A landscape with many valleys, sampled at points; each row gives a point and its height.
From any point a ball rolls to the lowest of the 2 points nearest to it. It stops when none of these is lower. Distance is the straight distance between rows; heights are no part of it.
j_460: 117 142 102  93 111 177 118  89 143 126 114 138 141 163 105 144 132 128 159 138 108 112 115  height 217
j_700: 139 122 103 137 140 104 128 138 118 137 144 113 122 106 135 106 117 123 117 131 151 127 131  height 262
j_204: 132 126  95 135 141 141 116 151 126 116 149 124 188 148 120 146 155 112 105 144 147 113 175  height 558
j_606: 107  94 135 134 103 105 119 155  80 122 137 137 119  95 161 131 126 145 136 128 118 142 131  height 259
j_923:  95  97 155 109 152 107 136 120 166 138 130 132  91 109 135 139 130 154 120  89  98 145  96  height 478
j_306: 108 129 113 132 112 116  99 165 102 121 109 151 142 146 146 129 126 133 139 139 111 124 144  height 347
j_985: 165 158 157 157 125 122 113 135 120 147 135 123 162 129 160 130 144 130 115 164 152 122 129  height 665
j_726: 138 161 103 104 168 111 131 176 142 115 115 109 171 137 111 118 120  85 120 134 141 105 146  height 635
j_455: 127 154 119 166 115 153 100 134 128 118 145 112 197 137 101 147 135 112 132 124 128 145 126  height 488
j_31: 103 141 122 166 113 127 109 148  95 103 118 130 166 132 122 138 124 113 140 115 116 160 129  height 700
j_710: 112 107 109 161 132 103 142 115 113 114 163 130  98  96 118 112 129 140 116  93 143 182 137  height 396
j_105: 123 175 100 103  93 157 108  90 138 121 127 139 148 152 131 149 149 150 153 155 108 119 118  height 297
j_852: 127 145 149 148 114 118  99 170 100 119 111 154 152 139 160 141 144 135 132 150 122 109 147  height 412
j_215: 160 159 158 143 143 133 141 146 153 130 131  87 159 121 117 128 139 105 107 126 141 126 118  height 650
j_975: 128 124 100  96 164 130 130 167 125 126 116 127 153 148 101 115  98  94 122 128 132  92 150  height 591
j_548: 117 151  96  98 148 126 108 165 136 134 112 156 151 185 115 138 115 132 152 149 108 118 141  height 219
j_291: 127 127 145 147 118 147 121 128 143 125 126 116 147 132 100 123 118 111 114 105 126 129 104  height 527
j_432: 154 144 142 112 130 117 127 128 116 143 108 141 113 153 163 117 146 126 126 181 148  84 138  height 411
j_514: 148 156 165 162 122 128 129  95 164 132 135 114 118 122 109 125 124 143 138 120 123 149  93  height 698
j_697: 125 163 133  91 130 163  96 134 153 155 135 123 172 174 120 143 132 135 142 160 114 120 113  height 423
j_813: 135 174 137 118 150 147 132 156 148 124  97 123 164 167  73 121  98  92 142 122 124 116 121  height 334
j_666: 139 142 178 155 116 114 121 161 120 123 107 131 146 122 164 136 136 132 122 134 116 134 137  height 477
j_696: 150 153 166  98 112 180 141  99 152 141 101 116 129 143 113 128 126 123 147 146 116 104 118  height 346
j_713: 118 135 137 115 120 164 103 116 147 146 128 121 162 152 116 144 134 126 129 136 121 119 104  height 470
j_711: 158  93 112 112 144  93 129 142 115 142 192 129 107  79 125 117 108 137 102 143 157 118 145  height 400
j_790: 102 103 133 138 111 116 141 124 129 115 115 144  85 117 150 130 138 155 122  96 103 149 131  height 578
j_300: 170 165 165 137 147 124 135 154 137 147 132 107 164 134 142 122 137 111 102 159 154 115 136  height 693
j_226: 128  88 126 118 143 113 152 113 129 152 152 134  83 108 154 132 139 151 104 129 141 132 143  height 126
j_730: 138 146 132 147 138  98 122 174 122 119 100 134 142 135 147 112 119 110 115 124 128 116 147  height 653
j_960: 135 135 165 183 120 105 144 146 114 116 114 133 129 118 153 138 138 131 117 109 116 156 149  height 519
j_987: 178  98 109  95 147 104 138 156 113 129 168 132 107  94 106 109 104 119 106 146 151  96 160  height 474
j_272: 126 122 128 137 108 120 116 100 117 146 137 128 112 112 172 134 143 151 129 140 137 143 115  height 588
j_90:  97 119 125 162 118  93 134 157  89  90 122 134 110 103 128 122 112 130 131  82 114 168 131  height 659
j_191: 139 151 139  93 135 172 148  89 133 144  98 125 132 143 106 125 110  99 178 151 123 113 111  height 275
j_553: 130 141 167 123 103 130 122 106 153 137 120 120 120 108 161 135 144 149 133 120 100 136  87  height 534
j_819:  93 108 110 168 101 132 109 114 111 106 143 118 145 122 106 129 121 119 134 101 139 162  96  height 389
j_386: 118 114 114  76 127 126 164  72 139 127 109 129  78 108 144 125 136 132 144 121 106 121 110  height 615
j_402: 120 158 119 121 131 119  93 164 126 125 110 150 156 172 144 138 127 138 152 160 108 119 144  height 281
j_690: 114 116 136  88 129 104 151  94 159 132 114 147  72 104 153 129 149 145 134 102  92 124 114  height 594
j_660: 153 165 137 134 150 121 110 172 128 127 146 117 189 143 136 130 149 105 111 164 155 113 142  height 688
j_293: 138 111 131 144 127 112 145 112 112 140 152 140  92 114 162 125 160 154 103 147 159 141 149  height 210
j_180: 141 127 171 151 132 145 152 112 169 123 120 107 140 134  79 127 124 110 104  89 116 127 102  height 491
j_737:  89  93 102 146  97 143 131 129  86  94 163 124 121  97 106 113 126 145 119  99 146 178 135  height 286
j_535: 128 165 126 122 142 145 104 158 148 127 111 134 161 179 103 130 110 111 137 137 110 120 130  height 283
j_932: 114 109 170 128 135 113 128 126 150 148 139 122 111  99 160 144 142 148 123 104 104 149  92  height 502
j_260: 117 130 132 106  93 161 113  90 147 134 114 120 132 131 136 143 144 133 128 129 111 114 103  height 515
j_624: 123 149 115  61 135 153 111 123 144 148 132 136 155 171 136 146 141 136 162 169 117 110 121  height 376
j_929: 161 170 141 152 145 106 139 155 143 121 101 124 129 143 128 111 114 110 122 125 138 123 139  height 621
j_806: 107 120 115 150 103 147 100 140  85 117 136 144 166 141 146 150 146 139 117 139 130 135 156  height 288
j_881: 130 114 179 134 130 163 161  89 162 132 114 116 124 145  79 129 128 109 127 110 114 102 100  height 458
j_292: 130 123 151  87 151 108 166 117 159 140  99 137  82 125 147 128 128 140 141 108 103 117 112  height 575
j_562: 125 134 159 178 100 136 114 129 107 106 127 111 168 119 120 146 125 118 140 104 108 159 110  height 723
j_139: 109 109 101 159 120 119 153 124  81  89 171 119 118  82 114 116 134 144 127 102 156 194 151  height 348
j_939: 140 124 117 140 133 102 134 161 116 116 111 141 104 137 138 110 123 125 108 135 141 104 169  height 666
j_623: 131 105 111 116 131 143 141  70 140 144 127 120 100 123 125 123 123 128 137 129 142 128 100  height 656
j_805: 140 122 107  97 129 121 116 124 100 140 134 150 121 142 158 121 145 139 135 185 156  83 139  height 331
j_872: 143 143 133 138 131 129 141  77 150 139 118 114 104 134 119 123 120 133 140 126 135 141  96  height 677
j_824: 132 131 108 107 131 131  94 148 113 144 146 145 153 154 156 134 147 143 136 178 145  97 140  height 234
j_654: 119 116  92  83 143 145 112 123 112 145 134 130 132 143 119 124 115 124 146 158 133 102 138  height 44
j_71: 149 136 110 141 147 113 117 166 110 110 143 128 179 132 141 133 155 107 108 155 156 108 163  height 629
j_798: 124 114 119 158 126 119 137 145 129 109 118 120 125 124 122 123 130 116 101  90 130 142 137  height 590
j_897: 109  99 122 140 100 126 112 155  73 118 145 144 133 118 161 134 140 142 121 146 138 131 159  height 179
j_866: 153 135 164 122 164 112 164 116 147 150 103 138  89 136 155 125 136 132 122 140 125 117 138  height 518
j_347: 148 131 148 150 125 120 120 120 133 143 131 122 140 118 154 130 133 134 126 139 145 139 116  height 622
j_321: 124 110  87 111 127 130 114 130 118 133 134 131 120 127 122 116 112 126 124 137 145 117 137  height 162
j_746: 128 139 105  91 146 155 129 113 128 146 106 133 142 170 100 129 110 101 172 149 124 118 129  height 209
j_900: 131  88 124  98 135 112 133 139 126 150 148 133  85  97 140 114 114 139 114 134 132 115 129  height 207
j_635: 110 105 107 115 125 106 148 126 132 106 110 150  65 124  96 110  93 138 129  91 120 126 128  height 620
j_188: 156 138 121 128 161 124 155 109 133 146 107 120 113 139 117 110 107  99 141 131 147 121 125  height 553
j_637: 152 124 143 124 138 134 154 112 132 138  99 144 101 146 160 123 142 123 123 157 136  93 150  height 471
j_956: 128 116 116 107  98 135 134  90 135 132 124 130 110 116 161 128 151 144 123 130 124 124 118  height 556
j_255: 113 134 173 183  93 130 114 101 125 107 132 121 136 117 112 135 128 127 143  99 113 171  86  height 733
j_334: 135 140 173 140  72 146 127 101 133 127 118 124 130 107 165 151 153 156 137 127 100 133 113  height 567
j_910: 121 121 110 148 163 105 146  98 135 139 151 131  82 111 118 127 130 145 107 104 139 175 134  height 437
j_543: 119 100 120  93 128 153 166  75 133 135 108 131  91 122 114 126 122 109 154 119 121 113 109  height 634
j_981: 117 128 105 139 110 153 105 123 121 132 126 139 140 159 133 136 139 139 121 146 139 120 149  height 387
j_462: 130 139 149 164 101 136 112  98 138 133 129 112 139 120 125 134 125 140 143 119 129 155  82  height 717
j_663:  94  93  97 138 110 134 108 132 105 113 158 116 136 111 100 118 120 130 119 101 133 148 119  height 345
j_760: 145 151 112 113 166 122 144 152 145 120 126  87 156 118 104 113 116  79 121 121 153 120 126  height 671
j_201: 126 132 163 161 116 111 142 123 131 123 114 149 102 114 162 140 148 153 130 115 103 166 132  height 551
j_141: 157 170 140 126 144 130 136 128 136 142 104 118 132 150 120 116 106 109 136 144 138 120 122  height 585
j_45: 128  89 123 112 104 106 115 156 102 127 151 144  87  87 145 118 116 152 118 128 121 128 139  height 280
j_138: 123 134 114 173 115 138 109 116 124 108 152 102 172 118  99 132 133 109 128 105 142 151 105  height 434
j_39: 118 114 100 151 117 119 129 158 104 106 123 137 114 120 132 118 121 133 115 114 134 137 163  height 625
j_144: 148 109  97  99 157 115 129 162 120 125 138 126 125 115 102 108 101 106 115 139 140  93 158  height 540
j_187:  94  77 134 103 143 114 139 118 151 128 156 136  70  94 109 130 117 154 121  90 108 137 112  height 452
j_446: 109 124  79  77 138 163 120 104 122 137 126 143 134 165 107 143 120 123 168 153 115 106 135  height 143
j_8: 134 124 147 109 181  92 159 123 154 147 111 141  76 122 136 128 118 136 128 111 121 130 142  height 552
j_124:  96  90 112 128 110 139 116 112 124 124 134 120 111 117 121 122 123 136 117 114 127 130 107  height 392
j_270: 150 106 114 128 155  87 133 134 125 147 174 119 111  89 141 118 118 141 116 126 153 145 130  height 335
j_296:  98 112 115 111 118 123 157 108 136 109 104 150  59 120 127 116 124 147 126  99 108 127 136  height 601
j_193:  93  81 123  98 111 120 125 117 136 118 138 125  89 101 125 122 122 146 124 100 108 130  92  height 426
j_701: 112 126 149 130  77 146 117 124 113 121 119 139 135 115 180 151 161 144 131 139 114 123 130  height 605
j_841: 145 178 143 147 132 156 104 147 142 127 151 103 201 147  95 147 135 128 134 140 131 129 133  height 547
j_648: 121 127 102  70 145 136  96 149 126 157 156 142 163 167 140 147 136 138 145 178 127 105 133  height 320
j_821: 146 115 105 121 169 110 161 102 127 137 131 122  94 118 106 114 106 112 132 123 147 125 139  height 516
j_326: 131 114 111 139 146 118 153 113 135 130 125 136  85 123 122 116 120 131 116 109 134 137 143  height 479
j_355: 137 134  99 144 135 157 123 125 127 133 133 136 157 158 117 137 142 112 110 151 144 108 163  height 473
j_36: 102 128 131 160 112 106 114 165  69  94 117 131 142 113 138 139 106 112 148 106 111 160 134  height 679
j_330: 128 134 136 153 137 114 135 152 149 107 122 103 156 122 107 126 128 102 117  88 130 134 112  height 559
j_922:  98 111 106 151 116 107 134 142 121  93 120 140  95 117 107 105 100 135 127  82 120 150 128  height 640
j_436: 156 180 162 146 127 158 128 137 160 136 140  92 176 127  91 126 127 114 118 133 140 119 127  height 608
j_815: 137 134 174 133 111 171 137 102 157 142 116 115 127 130 107 135 128 133 121 130 115 104 113  height 410

Where does a ball stop that starts at each point below?
j_623 => j_824
j_660 => j_897
j_36 => j_548
j_929 => j_737
j_347 => j_824
j_881 => j_654

Call two points neighbours if one is among the 2 nearest of the other. Go from one point of each pair to the other, from neighbour to neighbour, staying as low as possible. Name the highest point that can't be avoided.
j_226, j_897 => j_45
j_548, j_737 => j_141
j_897, j_824 => j_272
j_824, j_654 => j_260
